Each row is a point on a landscape with many valleys, with its height.
From any point a ball rolls to the lowest of the 2 points nearest to it. It stops when none of these is lower. Distance is the straight distance between rows; heights are no part of it.
J_127: [-15  20   2  -3 -34  25  19   0   2  10 -16   5 -11 -14  17 -14   8  -4
  11   5  -3  -6   6  11  -4]  height 2.25
J_436: [  4  12   5  -2  -7  -2  16  10  -8   2 -10   7  18  -8  18  -2  -9   4
   7 -11 -23  16   1   9  11]  height 5.96
J_511: [-24 -22 -21 -24  -4  -5   9   5  -5 -11 -30   3 -12   0   4   4 -12  25
 -16 -24 -24   0   8   2 -12]  height 5.03
J_249: [ -2  -6  -2   5   9  26 -19 -31   1   8 -13   0  -5  28 -24  30  -2   5
  -9  17  -4  -9  -5   4   2]  height 7.77
J_293: [-18  23  -6  -7 -21  28  26  -7   8  20  -6   7 -14   9   6  -6   6  -9
  10  -3   4  -1   3  11   4]  height 3.13
J_833: [ 16  26   2   9  11   0  -4  -9  -4   5  -1  -9   0  25  -4  13   7 -25
   0   2   1  -4  -9  17   0]  height 3.20
J_616: [ 13 -16  -6  -9  15  -9  45   2 -26   8  17   8  22  11   9  -5  -6   7
  10  -1 -11 -12   3  -1   6]  height 2.24
J_252: [  1 -39   8  -3  -9   2  -6  -3 -18   6 -12 -20   6 -10   5  -6 -18  25
   0   1 -36   5   9   1 -10]  height 0.44
J_189: [-18 -27 -24 -13   0   4 -10   2  -8 -15 -26   3  -1  -4  -4   2  -3  22
 -21 -11 -16   9  -2 -16   0]  height 4.51
J_850: [ -4   6  12   2   3 -14 -14  -5  15  -1  13 -18  -9 -18   7  16 -14  13
  -6   4  -2  -5   5   3   1]  height 6.23
J_859: [-10   3   0  13   8  -5 -31  -1   8 -20  -6  -8  -9  -3 -11   8   9  -8
 -16  13  11   1  -5 -14  -6]  height 5.12
J_971: [ -6   7  -6   2   9  -6 -22 -13  10 -10   1  -6 -19   4  -5  12  14  -7
 -10  11  24 -18  -4  -7 -15]  height 4.79
J_641: [ 21  -9 -10  -1   6  -9  -6  13  -8 -15  -5   2  20  10  -5  -8  -5 -11
  -4  -6 -34   2  -5  14  -1]  height 6.06
J_350: [ 12  -7  20  10   5   2   7  -3 -15   4   3  -1  17  -7   7   6  -5   4
   5   3 -16  20  -3  -1  12]  height 5.34
J_404: [ 15 -13   8  -9  10 -19  40  11 -25  12  14  -3  22  -4  17  -2 -12  19
  12   1 -20 -14  10  11   7]  height 1.64
J_316: [ 14  15  -7   5  -4 -10   3  15 -17 -10 -17   3  25  -6   9  -5   1 -10
  -3 -10 -26   0  -7  16   3]  height 6.45
J_947: [-16   3  -5   7   8  11 -32   3  20  -8  -2 -14  -7   3 -18   2  17  -6
 -17  31   8   7  -1 -13   7]  height 5.49
J_392: [ 11  11  -4  10  10  -9  18  -7 -22  -1   1   4  11  -4  15  10   9  -2
   8   6  18 -30 -10  -7  -1]  height 4.71
J_907: [ -1   3   7  -9   0  -5 -13   3  27 -15  -3   7 -24  19 -16   9   3 -14
 -15 -22   4   3   9   7 -23]  height 6.07
J_705: [  4 -14 -12  -8   6 -20  -6  14   7 -16   4  20  -3  18  -7 -15 -13  -2
   0 -28   5  12   4  -8 -14]  height 5.48
J_754: [ 22  20  14  22   6  -2  -4 -11 -12  12  15 -18   3  17   3  11   9 -26
  11  -5   7  -7   0  12  -8]  height 3.70
J_405: [ -1 -47  10  -4 -11  -3   6   5 -14  12   0 -23   9 -19  11 -18 -21  27
   5  -3 -13   5   6  -5  -4]  height 1.23
J_543: [-10  15  -9  -8 -22   7  13   9   2   0 -12  10 -10 -21  15 -23  18  -2
   6  11  12 -18   3   3 -13]  height 2.98
J_792: [  7  16   3   5  -1 -34 -16  15  12 -12  16   0 -13  -1   3  -8  -1  -9
   6 -14  29 -13   5   5 -21]  height 4.80
J_700: [ 14 -26   4  15  10 -11  11 -11 -16  13  29  -5  17  -9   0   9  -1   9
  10 -15  16  -1  -3 -20  10]  height 2.30
J_327: [  3   7  14  -2  -5   1  -2  20   8  -7   9  -1  16 -17   3 -19   7  -4
   0  15 -16  28   3   5   8]  height 4.31
J_979: [ 15 -10   2  12  10  -5   6  -9 -12   4  28   6  19   2   0   1  11  -3
  11   1  22  -1  -9 -21   8]  height 2.75
J_345: [  2  35  -4   1  11   7  10  -4   8  18  -5 -11 -17  24  -5   4  13 -24
   4  -2   5   2  -5  17  14]  height 2.51
J_35: [ -8  15   1 -20   9  17  17   0  22  16   2 -17 -17   5  -8  -4  13  -9
  -2  28 -25   0   6  29  12]  height 2.61
J_478: [ -3  -9  -8  -3   0   8 -10 -13  -9  -6  -8   3 -12   6  -4  13   5   2
  -2   7   4 -19  -5  -7 -10]  height 4.37
J_547: [-18  15  -6  -2 -19  11   2  -8  -1  -1 -28  20 -13  -7   6   8  -8   4
  -4 -26  17   6  -9 -13   5]  height 3.24
J_774: [ 19 -33   6  14  -5 -12   6  -2 -24  19  26 -13  11 -20   5  -6   0   9
  18 -10  11 -15   1  -8   0]  height 1.81
J_88: [ -4  -1  25   2   2   9  -8 -16  12  10  19 -24  -4 -14   4  17  -6   9
  -2  10 -12  11   4   5  10]  height 6.58
J_380: [-17   6 -16   0  -5  22 -28   1  14 -12 -17   1   2 -11 -16   0  19   0
 -20  26  -3   6  -5  -2  15]  height 5.18
J_20: [-20  14   5 -12  -2   6 -10  -8  28   1  -6  -2 -34  12  -8   5   5 -10
  -5 -10  10   4  10   3 -14]  height 6.39
J_237: [  3 -11  -3  -7  12  -4  11  10  -2  -8  17   4  16 -15   3 -12  10   7
  -2  28  -3   0  -3  -9   9]  height 3.18
J_922: [  5   1  -4  -8   2 -29   0  25   9 -13  17  16   1  -4   1 -26  -5   0
   9 -10  13  10   8  -3  -8]  height 5.20
J_903: [ -4   4   0  -6   3 -31 -15  22  21 -21  14   7 -14  -6  -6 -21   1  -2
  -1  -5  23  -2  13  -2 -22]  height 4.99
J_16: [ 10   0 -15 -11  10   4  34   0 -16   5  14  20  23  14   6  -1   6  -3
   9  12  -1 -19  -1   5   8]  height 2.88
J_132: [  1  22  14  14 -15  -1   5   4  -2   6 -11  -1   2 -27  14  -3   5   1
   4   2  16   9  -7  -6   2]  height 4.10
J_323: [ 19 -22   4   3  17 -22 -19  20  -2 -21   5 -12  15  10 -12  -6 -11  -3
 -14   5 -39  10   1   8 -11]  height 5.64
J_269: [ -1  29 -21   2 -10  26   4  -1  -6  14 -20  -3  12   1   2   3  19 -12
   0  12  -3 -21  -8  23  16]  height 4.53
J_364: [  3 -38  12  -5   0  -3  -8   2   5  -5  16  -1  -2   9 -11  -4 -19  11
   5  -4 -27  18  13  -3  -4]  height 4.84
J_236: [  9  -5  17   9   0 -21 -26  10  -4 -15  -8 -16  -4 -12   6  -3 -13   1
  -2  -2 -23   2   6  13 -15]  height 5.24
J_559: [-25   9 -19 -10  -8  18 -20  -6  15  -5 -21   8 -20  -3 -14   9  21   3
 -17  18  12  -9   0   5  -3]  height 4.58
J_131: [  1 -16   0   0  -3  25  -6 -30 -10  10 -15   4 -11  25 -16  27 -10   2
   2  -3 -21 -11   3   8  -6]  height 8.15
J_752: [  2  17 -12  -1  -4  19  25  -6 -17  16  -9  15  12  14   3   3   6 -10
   5   6   2 -19  -4  10  11]  height 3.71
J_192: [ 12   7   7  20  17  -8  14  -6 -24   4  -2  -5  23 -18   8  18  14  -1
  -3   9  19 -11 -21 -13  15]  height 4.30
J_163: [  2  12  10  11  -8 -13 -11   6   3  -3   1  -4 -10 -15  11  -9  -1  -5
   9  -6  18  -4   1  -5 -15]  height 4.52
J_358: [ -6   5   2 -26  17  -1  18  -2  22  -6   8  -3 -13   9  -4  10  -1   1
 -10  17 -17 -20  11  17  -6]  height 3.91
J_860: [  3   2   5  13  13   9 -19 -20   5   8  10 -12  -5  20 -19  22   0  -4
  -5  11  10   3  -6  -8   6]  height 7.38
J_740: [  3  -2 -14  15  -7  29 -13  -6 -13  12 -15  17  13  -2 -10   4  11  -4
   1   5  27   3 -21 -15  22]  height 3.21
J_309: [  6   9  10  14   7  -1  13   9 -15   3  -6   5  28 -13   4   6  20  -5
  -3   8  16  15 -22 -19  24]  height 3.78
J_544: [  5 -37   4   2  -9 -18   2  10 -20  13   7 -24  13 -27   9 -19 -14  21
   6  -6  12 -10   4 -11  -3]  height 1.79
J_519: [ -2  -2   6   3 -15  10  -3 -11  -6   4 -17   8  -9  12   2  12 -16  -2
   8 -28 -18  10   5   8 -12]  height 8.81
J_505: [-11  -2   6 -22  12  22  15 -13  24   9  12 -13 -19   4 -11   3   7   8
  -3  36 -20 -11   9  16   7]  height 3.29
J_348: [ -1  25  -6   1  -9   3   5   6  -2  -5 -22   3   5 -26  15 -10  14   0
  -5  19   7   0  -9   2   3]  height 3.59
J_650: [ -3  -7 -12   8  -6  17 -21 -10  -9  -1 -13  14   1  10 -16   4   9  -6
  -2   7  16  -9  -8  -8  -1]  height 3.89
J_18: [  4  20   9   2  -1 -22 -10  13  -3 -13 -19 -12  -5  -9  12  11 -14   4
  -5  -3 -25  -8   6  20 -13]  height 5.61
J_493: [ 20   7   6  17   1  -9   2 -11 -14   7  17  -2   2  20   1  10  -4 -15
  17 -20  16 -16   2   3 -13]  height 4.09
J_130: [  5  -3  17   6  -4   1 -14   8   0  -7  -1  -6   9 -12   7  -5  -2  -3
  -2   9 -24  16   0   3  -2]  height 4.78
J_374: [ -2 -24  -6  -3   3 -22   1  16 -16  -3  -5 -12   5 -20  10 -22  -7  16
  -2   2   8 -11   4  -8 -10]  height 2.21
J_483: [  4 -42   2  -8   8 -17 -14  13   4 -18   1 -10   1  15 -13 -10 -21  10
 -12 -12 -32  18  11   1 -15]  height 5.23
J_485: [ -2  -7  -3  -3  21 -17   1   5  13 -12  28   3   4  -9  -2  -3   0   8
  -3  11  13   0  -3 -20   8]  height 3.61
J_62: [ -6 -13   5   2  13 -17 -15  -3  29  -8  39  -8  -3  -2  -9   1 -10   4
  -3   2   6  11   8 -13  11]  height 3.98
J_615: [-23  27 -16 -13 -14  28  12  -7  19  11 -17  11 -20  14  -5   0   3  -5
  -1 -14   2   1   5  14  14]  height 3.87
J_994: [  6  19  -7   8   6  -2  14 -12 -11  10  15   5   1  20   7   9   6 -14
  14  -7  29 -21  -4  -1  -4]  height 4.45
J_416: [ -1  -9  -5 -12   4 -17 -15  13  16 -19   3  18 -18  24 -21   1 -13  -7
  -7 -39  13  12   8  -5 -23]  height 5.74
J_7: [-13 -18 -18 -10  -6  10  -3   8  -5 -11 -30   9   9 -18   1 -11  -1  18
 -15 -11 -11  13 -15 -16  17]  height 4.00
J_513: [  2   8  10   9   6  11  -4 -19   1   9   9   3  -3  21  -3  11  -7  -5
   5 -10  16  13  -2  -9   4]  height 7.05
J_408: [  9  -7   1  12   2   5   5   4 -13   4   9  12  15  -8  -1 -11  21  -7
   6  15  28  10 -13 -22  15]  height 3.23
J_234: [ 10  -8   4   6  -5  14   3 -23 -12   8  -6  10   1  31  -6  21 -20  -5
  10 -23 -20  11  -3   4  -2]  height 8.52
J_391: [ -5  -1  -9  11 -26  28 -13 -11 -10   8 -28  20  -1  -8  -4  -1   3   2
   3 -19  24  12 -14 -18  12]  height 2.44
J_225: [  1 -14  -9   8 -10   8  -3   9 -13  -4 -20  11  17 -17   3 -14   2   2
  -4  -4  -3  19 -16 -13  15]  height 3.43
J_206: [ -4   9   6 -11   6   5  19   6  15   4  19   4  10  -9   5 -13   8   2
  -1  24  -3  12   3  -2  17]  height 3.72
J_567: [-11  25   3   3  -1  -2  -5 -10  19   1   7   2 -23  20   2   7  -8  -8
   4 -22  25  10   1  -6  -8]  height 6.71
J_114: [ -4  23   7  -1   7 -20  -6   1  10 -10  -7 -13 -11  -4  13  13  -6   0
  -8   3  -4 -16   4  14 -12]  height 5.92
J_456: [  5 -29  14   1   6  -5 -11  -8  24  -3  44 -12   0   2 -14   8 -16   5
   2   3 -17  10  13  -3  -1]  height 4.38
J_688: [ -1 -27  -9 -14   7   0   6  10  -7  -9   3   3   8 -12   6 -18   2  11
   1  14 -11  -6   2  -8  -5]  height 2.71
J_797: [  8  16   2  -3   7  18  14  -4  12  29   1 -16 -21  26 -12   6  10 -20
   3   8 -19   0   5  28   9]  height 1.59
J_26: [ -6  15   7  -8 -17 -15  24  13   8   5  15  15  -6 -13  16 -24 -11  11
  19 -16  27  11  16  -4  -3]  height 5.71
J_147: [-24  16 -11  -7 -22  24  -8 -11   7   4 -27  13 -16  -5   1   7  10   1
  -4  -4  13  -3   1   1  -1]  height 3.94
J_303: [  0  20   6  -8  -1 -23  23  17  10  -5  15  12   3  -2  12 -17 -15   0
  10  -8  10   5  11   7  -4]  height 5.45

Two balls start at each pair of points below. Name the first point that both come to, or write none.
J_192, J_206 | J_544
J_850, J_485 | J_237
J_416, J_303 | J_922

For each start below, name the point where the ball stops.
J_436 | J_252
J_519 | J_127
J_234 | J_127
J_907 | J_127

Write out the way that a ball takes from each point below.
J_994 | J_493, J_754, J_833, J_345, J_797
J_323 | J_483, J_364, J_456, J_62, J_485, J_237, J_688, J_374, J_544, J_405, J_252
J_316 | J_436, J_350, J_130, J_327, J_206, J_237, J_688, J_374, J_544, J_405, J_252
J_392 | J_192, J_309, J_408, J_979, J_700, J_774, J_544, J_405, J_252
